Each row is a point on a landscape with many valleys, with its height.
From any point a ball rolls to the lowest of the 2 points nearest to it. It stops when none of these is lower. Distance is the straight distance between rows; heights are no part of it.
<473>: [-29   5  -6   2   4  -6   2  -1  -6  14  -3  -1  11   5   4  -4 -13  -4
  -6   7 -12 -10  20  -4]  (h 476)
<103>: [-12 -12 -14   1   1   5  12  -7  -2  -2 -11 -13  13  -7   5 -10  -6   3
   1   0   5   9 -12 -16]  (h 502)
<757>: [ -9   5  10  -4   7   4   0  -9 -10  -4  -3   3  15   8   3  -5  -6   8
 -10   4  -5   4  -1  -4]  (h 351)
<468>: [-19   3 -11  -3  -3  -6   5   2  -5   3  -3  -2   9   5   8  -5 -13 -10
 -12  12  -9 -13  17  -5]  (h 464)
<151>: [ -2 -16   1  -3  -6   3  -1   7  14   4   2  -7   1  -8  -2   0  -3  -9
   5   1  11  11  -9 -13]  (h 263)
<27>: [-13  -1  -7  10  -1  -1   8 -11   2  19  -4 -12   5  -5   7 -10  -7   6
   5  -1 -11  -6  14  -7]  (h 388)
<1012>: [ -1  10   4  -5  -1  -2   5   8 -16 -14   4  -8  20   8  12   0   1  -5
  -8   3 -13   2  -5   9]  (h 404)
<876>: [-21  -4 -19   6  -9  -7   1   0   6  10  -5 -10   2 -12   9  -5  -9   1
   9   7   5  -6   7 -17]  (h 27)
<905>: [-14  -4 -11   5 -20  -5  -6   0  10   2  -5  -9  -3 -17  10   1  -4   2
   5   5  10  -8   0 -12]  (h 177)
<415>: [  5   6   9  13 -15  -3   0  -6  -8   8   5  -8   9  -9   7 -10  -7   0
  -7  -3 -20  -8   8   5]  (h 359)
<291>: [ 12   6  14  20 -12   2  -4 -10 -14   7  -1  -4   4 -14   2 -14  -7   1
  -3 -11 -16  -8   3  -1]  (h 340)
<395>: [ -1 -11  -4  -9   5  -6   0   5  22  10  16   7 -15   4  -8  10  -1  -5
   5   8   6   5   4  -2]  (h 173)
<916>: [ -9  -5 -14  -1 -20  -6   3   5   7  -4 -13 -14   2 -16  12  -1   0  -5
   4   3   3  -3  -4  -6]  (h 308)
<127>: [-15   0   1  14   3  -1   0  -5   1  26   1  -4  -2  -5   4  -6 -10   0
   6  -1 -14 -13  20  -7]  (h 368)
<493>: [ 10  -7   1   4  13   2  -1   3  11   9  13  20 -14   6 -16   3  21   9
   6   2   7   7   8   9]  (h 182)
<577>: [-21  -6  -6  -6  11   6  12  -2   0   2 -13   3  17   7  -7  -8 -13 -12
  -9   1  -4  -1   5  -9]  (h 355)
<845>: [ 12   3  -1  -8  12   0   6  12  10   1   1  -9  -1  11  -5   2   0 -11
  -1   3  -6   7   6  11]  (h 348)
<685>: [  8   8   3   8  -8  11  -9   1   5 -15 -12 -10  -8  -3   5  13   6   0
  10 -25  13   1  -4   5]  (h 174)
<309>: [ -9  -1 -15   8  -7  -4  15 -13   1  10  -9 -19   8  -6  10 -11  -4   7
   2   0 -11   0   5  -7]  (h 411)
<356>: [  2  14  10  -5  13  -6  -4  -8 -23  -7   8  11  11   1   9   1   1  14
  -3  -4   0  10 -17   6]  (h 125)
<67>: [-21  -7 -21  -1  -2  -4   7   3   4   7  -7  -5   6  -6   6  -6 -14  -9
   4   6   5  -8   9 -18]  (h 172)
<42>: [  1  -5  -9  -9   0  11  15  -2  -7 -10 -13 -18   9   3  10  -6   1  -4
  -8  -4  -3   4  -7  -4]  (h 444)
<764>: [-10   2   3  -9   8  -8   8  14  -4 -11   3  13  16   4   0  -1  -8 -11
  -4   9 -13   3  -5  11]  (h 433)
<89>: [  1   3   4  10 -15 -12 -17 -12  -7   5  10   9 -11  -2 -15   6   0   8
   0  10  -3 -22  10   2]  (h 334)
<979>: [  0 -18  -7 -16   8   2   8   1  11  10   4 -12   9   5  -7   1  -6  -8
   2  -5   4  16  -8  -6]  (h 264)
<660>: [-11  -2  -2  -3   0   2   4  -5   7  -2  -4  -4   3   2   5  -4  -9  -3
  -3   7   2 -10   7 -12]  (h 443)
<229>: [  5  17   1   1 -10 -17  -8   7 -10 -10  17   2   4  -4   5   7   4   5
   5   4 -11 -17  -4  17]  (h 418)
<546>: [ 14   6  -4   8   0  -1  -7  14  13  -1   6   8 -25   3 -13   9   8  -5
   8   2   3  -6  12  15]  (h 144)
<737>: [ -1  -4   5   3  -9  12  -6  -9  -1  -6  -4  -8  -6 -10   7   3   3  12
   4 -10  17   9 -16 -14]  (h 282)
<235>: [ -8   0 -12  -9  -7  -4   8   8  -3  -4  -5  -6   6   4   9  -4  -6 -17
 -13  11  -9 -14  12  -3]  (h 453)
<280>: [ -5  -9   4   3  -7   8  -4  -4   9  -4   0  -5  -2  -8   2   0   1   3
   5  -3  15   4 -11 -19]  (h 347)
<484>: [  5   4   1   0  -9  10  -1   4   4 -13 -15 -17  -6  -5  12   7   6   1
   6 -16   7   1  -6   4]  (h 279)
<656>: [13 -2 11 -2 20  6  0  0  2  2  4 17 -6  8 -9  1  9  5  1  0  3 16 -3  2]  (h 192)
<895>: [ -7   7   3  11  -9 -10 -15  -7  -5  11  13   7  -3  -4  -6   1 -10   5
  -2   9 -11 -19  14   1]  (h 343)
<825>: [  7  -5   2 -11  11  12  10   0  -2  -7  -6 -12   3   7   3  -3  -3  -6
  -4  -6   0  11  -7  -5]  (h 468)
<921>: [ -3  -4   2 -11  12  -1   8   9  -3  -6  -3   5  13   9  -3  -2  -6 -15
 -10   7 -12   4   1   6]  (h 442)
<228>: [ 0  2  8  1  7 -3 -8  6 -2 -8  5 23  0  0 -4  2  4  2  1 13 -1 -7 -2  4]  (h 113)
<386>: [ -5 -13  -6   2  -6   6   1   1  -1  -3 -13 -13   5 -14   6  -6  -1   1
   2   1   9  19 -18 -13]  (h 580)
<627>: [-17  -5 -22   3  -2  -1  16 -10  -1   5 -11 -15  15  -5   7 -10  -4   2
   3   1  -4   1  -1 -11]  (h 441)
<505>: [ 15  11   9   6   6   3 -11   1 -10 -11  -2   9  -7   6  -6   3  15   5
   2  -1   5  -2  -6   3]  (h 75)
<71>: [  9   4   6   6  -9   6   2 -21  -9   8  -5 -13  -3  -8   8  -8  -2  16
  -7 -10  -8   1   0  -2]  (h 349)
<903>: [ -5 -13 -13 -16   7  -2  12   4   9   6  -3  -2   9   4  -5  -3 -12 -21
  -7   2  -2  -1   4  -6]  (h 316)
<661>: [  2  -1  -5  -9   2  -6  -3  16   7  -3   2   7 -12   5   3   2  -9 -15
  -8  13  -7  -9  11   1]  (h 383)
<440>: [  0  -8  -6 -13  11  -7   2   9  17  11   9  10 -11  10  -6   8  -3  -3
   0  13  -2   5  10   7]  (h 161)
<372>: [  5  -6  -8 -16   7  -3   9  11  11   5   2  -9   0   9  -3   2  -5 -18
  -3   3  -5   2   6   4]  (h 337)
<1014>: [ -5   9   3  -2 -11  -7   4   1 -11  -4   7 -10  19   3  12  -2  -3  -1
 -11   7 -17  -6   3   7]  (h 389)
<698>: [14  2  7 -8 20  9  6  4 -5 -3 -2 -4  0 12 -3 -1 -1 -3 -4 -4 -2 18 -4  5]  (h 482)
<152>: [ 10  -5   7  -5  12   5   2  -1  16   3   9   4 -10   8  -9   5   5   0
   5  -2   6  12  -3  -3]  (h 206)
<225>: [ 10   7   2   5  11  -9 -10  -3 -24  -5   7  20   1   2   0   1  18  15
   7  -7  13   1 -20   9]  (h 106)
<180>: [ -3  -9   6   5   6  -4  -6   3  -9  -2   9  39   3  -5 -10  -1  15  10
   7   4  10  -6  -6   5]  (h 105)
<464>: [ 12  10   0   0  -3   5   3  14  10 -10  -9 -17  -6   5   3   3   1 -13
   2 -13   0   1   5  11]  (h 390)
<873>: [ -3  -1  -7  -3 -17   1   4   1   7  -9 -14 -18   0 -10  15   3   4   1
   3  -5   2  -4  -5  -1]  (h 402)
<143>: [ 15   6   5   5   3   9  -4   1   7  -1   2 -11 -13   2  -6   8   3   0
   7 -22  15  21  -7   2]  (h 700)
<503>: [  8  15   2  -2  12 -12  -5 -10 -24  -5  11  13   6   0   9   2   7  17
   3 -11   5   5 -22  10]  (h 116)
<901>: [-7 -4  6 -3 10 -3 -1 10  5 -1  4 28 -1  0 -6 -1 -5 -3 -2 15 -4 -1  2  6]  (h 133)
<30>: [  0   0   6  12 -16  -6 -13 -21  -2   8   7   3 -12  -1 -16   4   3  10
   2   1   3 -20  10  -7]  (h 322)
<32>: [ 17   4  14  13 -14   3  -8 -20 -12   9  -3  -5  -4 -10  -3  -7   0   9
  -5 -14  -8  -7   0   0]  (h 315)
<271>: [-14 -11 -19  -9   2  -2  11   4   6   5  -6  -1   8  -2   1  -6 -15 -19
  -2   3   2  -6   7 -14]  (h 270)
<784>: [ -1  -2 -11  -4  -7   7  16 -11 -10  -6 -13 -22   6  -2  14  -6   2   8
  -7  -4  -5   7  -7  -4]  (h 421)
<813>: [ -3   0   4   5   0  -9 -11  -3 -11  -4  11  28   2  -2  -9   2  10  12
   6  12   4 -13  -4   4]  (h 96)
<483>: [ -3  14   3  -2  -9 -15   1   2  -9  -7  18   0  14  -1  10   2  -5   2
  -1   4 -16  -9  -2  12]  (h 405)
<340>: [  7  10   2  -4  -6   4   1  12   3 -13  -9 -13  -4   4   8   4   4 -10
  -3  -1  -5  -9   6   7]  (h 420)
<864>: [ -8 -11   6 -11  17   5  10  -5   8   3  -6   8   7  10 -11  -4 -11  -6
  -6   1  -1  13  -3  -5]  (h 312)
<808>: [ 14  10   9  -4  21   6   2   6 -17  -8  -1   3   4   8   2  -2   1  -2
  -4  -3  -2  21  -8   8]  (h 487)
<317>: [  2 -14   4   2  -8  11  -6   7   2   1  -9 -11  -2 -13   3   2   5  -1
   5  -8  13  24 -16  -6]  (h 644)
<948>: [ -1   5   0   6 -17  -4   8  -4 -10   6   3 -14  16  -2  13  -7  -3  -1
 -11   3 -21  -5   8   7]  (h 374)
<594>: [ 12   4  12   7 -15   1 -11 -23  -7   7   0  -5  -7  -3  -7   1   5  14
  -3  -9  -1 -11   1  -1]  (h 289)
<788>: [  5   3   7  -4   2  13  -1 -14  -7  -6  -5  -8  -7  -1   7   2   2  11
  -2  -9  13   6 -11 -12]  (h 339)
<287>: [ 10   0  -2   7  -2  -2 -11  15   2  -5   5  18 -24   1 -12   9  10  -4
   6   9   1 -14   8   9]  (h 134)
<849>: [  2   6  10  -5   6  10  -1 -12 -11  -6  -4  -4   3   5   6  -3   0  10
  -9   0   1   4  -4  -7]  (h 370)
<374>: [ 11   4   3  11  -2  -5 -12   9  -8  -9   2  18 -13   1 -14   6  20   3
   9   6   7 -14   2  10]  (h 118)
<653>: [  2   2  -4  -9  -6   0   6  12   2  -9  -6 -11   0   4   8   0   0 -17
  -8   6  -7 -11   7   2]  (h 438)
<830>: [-5 -9  0 -9 11 -6  1 12 11  8  4 23 -7  5 -7  1 -8 -7 -5 15 -6  3  9  7]  (h 148)
<1022>: [  1   1   5   3 -18   5 -10 -12   4  -6  -4  -8  -9  -7   1  11   8  11
   6 -11  11 -10  -6  -5]  (h 176)
<28>: [  4   4   5   5 -20   1  -8 -17   3   3  -3  -9  -7  -7   0   4   3  11
  -1  -6   0 -17   4   0]  (h 248)
<761>: [ -3 -20  -8  -9  -7  -3  -2  11  11  15   1 -11   8 -10  -6  -1  -3 -13
   1   4   8  15  -6  -9]  (h 135)
<742>: [-18  -1   7  -4  13   5   6  -5  -2  -3 -10   9  14   9  -6  -7 -12  -2
  -9   5  -3   5   0  -7]  (h 331)
<558>: [18 12  2  3  8  5  0 10 10 -4 -1 -9 -8  9 -7  2  3 -5  3 -7  1  9  5 13]  (h 361)
<839>: [ 17   8   4  15   2  -1 -10   3  -8 -11  -4  14 -13   6 -17   4  23   4
   8  -5  11  -4   0   8]  (h 99)
<398>: [ -7  10   3  -9   5  -9  10   9 -11 -17   8   8  20   6   9   1  -4  -2
   0   2 -12   3 -11  12]  (h 419)
<929>: [  3   1  -5   3 -10   4  12 -20  -6   4 -10 -20   0  -8  13  -8  -2  15
  -4  -7  -7   7  -5  -2]  (h 387)
<732>: [ -4   3   4  17  -8  -3  -9  -9   0  19   6  -2  -6  -8  -4  -6 -10   2
   1   0 -11 -20  18  -4]  (h 354)
<890>: [  0 -11   1 -16  17   3  10  -3  12   9   2   0   4  13 -10   3  -5  -4
  -2   0  -1  16  -3   1]  (h 301)
<277>: [-10   2  -3  -3   1  -6  -7   7   3  -4   3  14  -8   4   3   0 -12  -7
  -9  17  -5 -14  11  -4]  (h 366)
<767>: [ 12  -7   7   4  18   5  -2   4   1  10  10  27  -4   4 -12  -2  20  11
   4  -2   7  14   1  11]  (h 186)
<879>: [  6   3   6   6 -11   9 -13  -8  -1 -12  -7  -6 -12  -4   0  15  13   7
   9 -22  17  -1  -9  -2]  (h 93)
<642>: [ -6  -6   3  -2   1   7   2  -6   9  -4  -1  -2   0   0   1  -2  -6   0
   1   3  10  -3  -3 -17]  (h 401)
<265>: [  9   9  -8   2   1  -5  -2  11  22   4   9  -3 -17   7 -10  11   4  -1
   8  -1   7   4  11  14]  (h 160)
<616>: [-14   7  -1   3  -3  -9 -13   1  -2   0   9  14  -4   1   0   2 -10   3
  -6  17  -7 -17  12   0]  (h 353)
<610>: [ -1  -8   6  -1  11  -1   0  12  -6   1  10  38   6  -5  -5  -4  12   8
  10  -7  12   0 -11  12]  (h 117)
<203>: [  7  -5   6   4  -4  12  -7   7   5  -1  -4 -12  -7  -8   1   8   3  -2
   7 -18  15  23 -13  -2]  (h 678)
<858>: [  3  -7   0  -6   2  -2  -1   6  21   8  12  -5 -10   3  -7  10   1  -5
   8   0   8  11  -2  -3]  (h 195)
<123>: [ 16  10   5   8  15  -1 -10   5 -19  -7   3  18  -2   3  -2  -1  16   7
   5  -5  10   8 -14   8]  (h 97)
<868>: [ 11   5  -7   6   7   0  -1   5  18   7  13   6 -15   7 -15   6  15   9
   9   1  10   8  11  13]  (h 175)

For each start below, name the point where the ball stops.
<858> => <813>
<698> => <879>
<948> => <879>
<468> => <876>
<845> => <876>

Call two points neighbours if one is among the 2 nearest of the other. Go from one point of each pair to the other, from neighbour to neighbour, staying as low as possible. Name the highest point that can't be avoided.
<737>, <742> => <280>
<813>, <505> => <767>
<879>, <876> => <873>
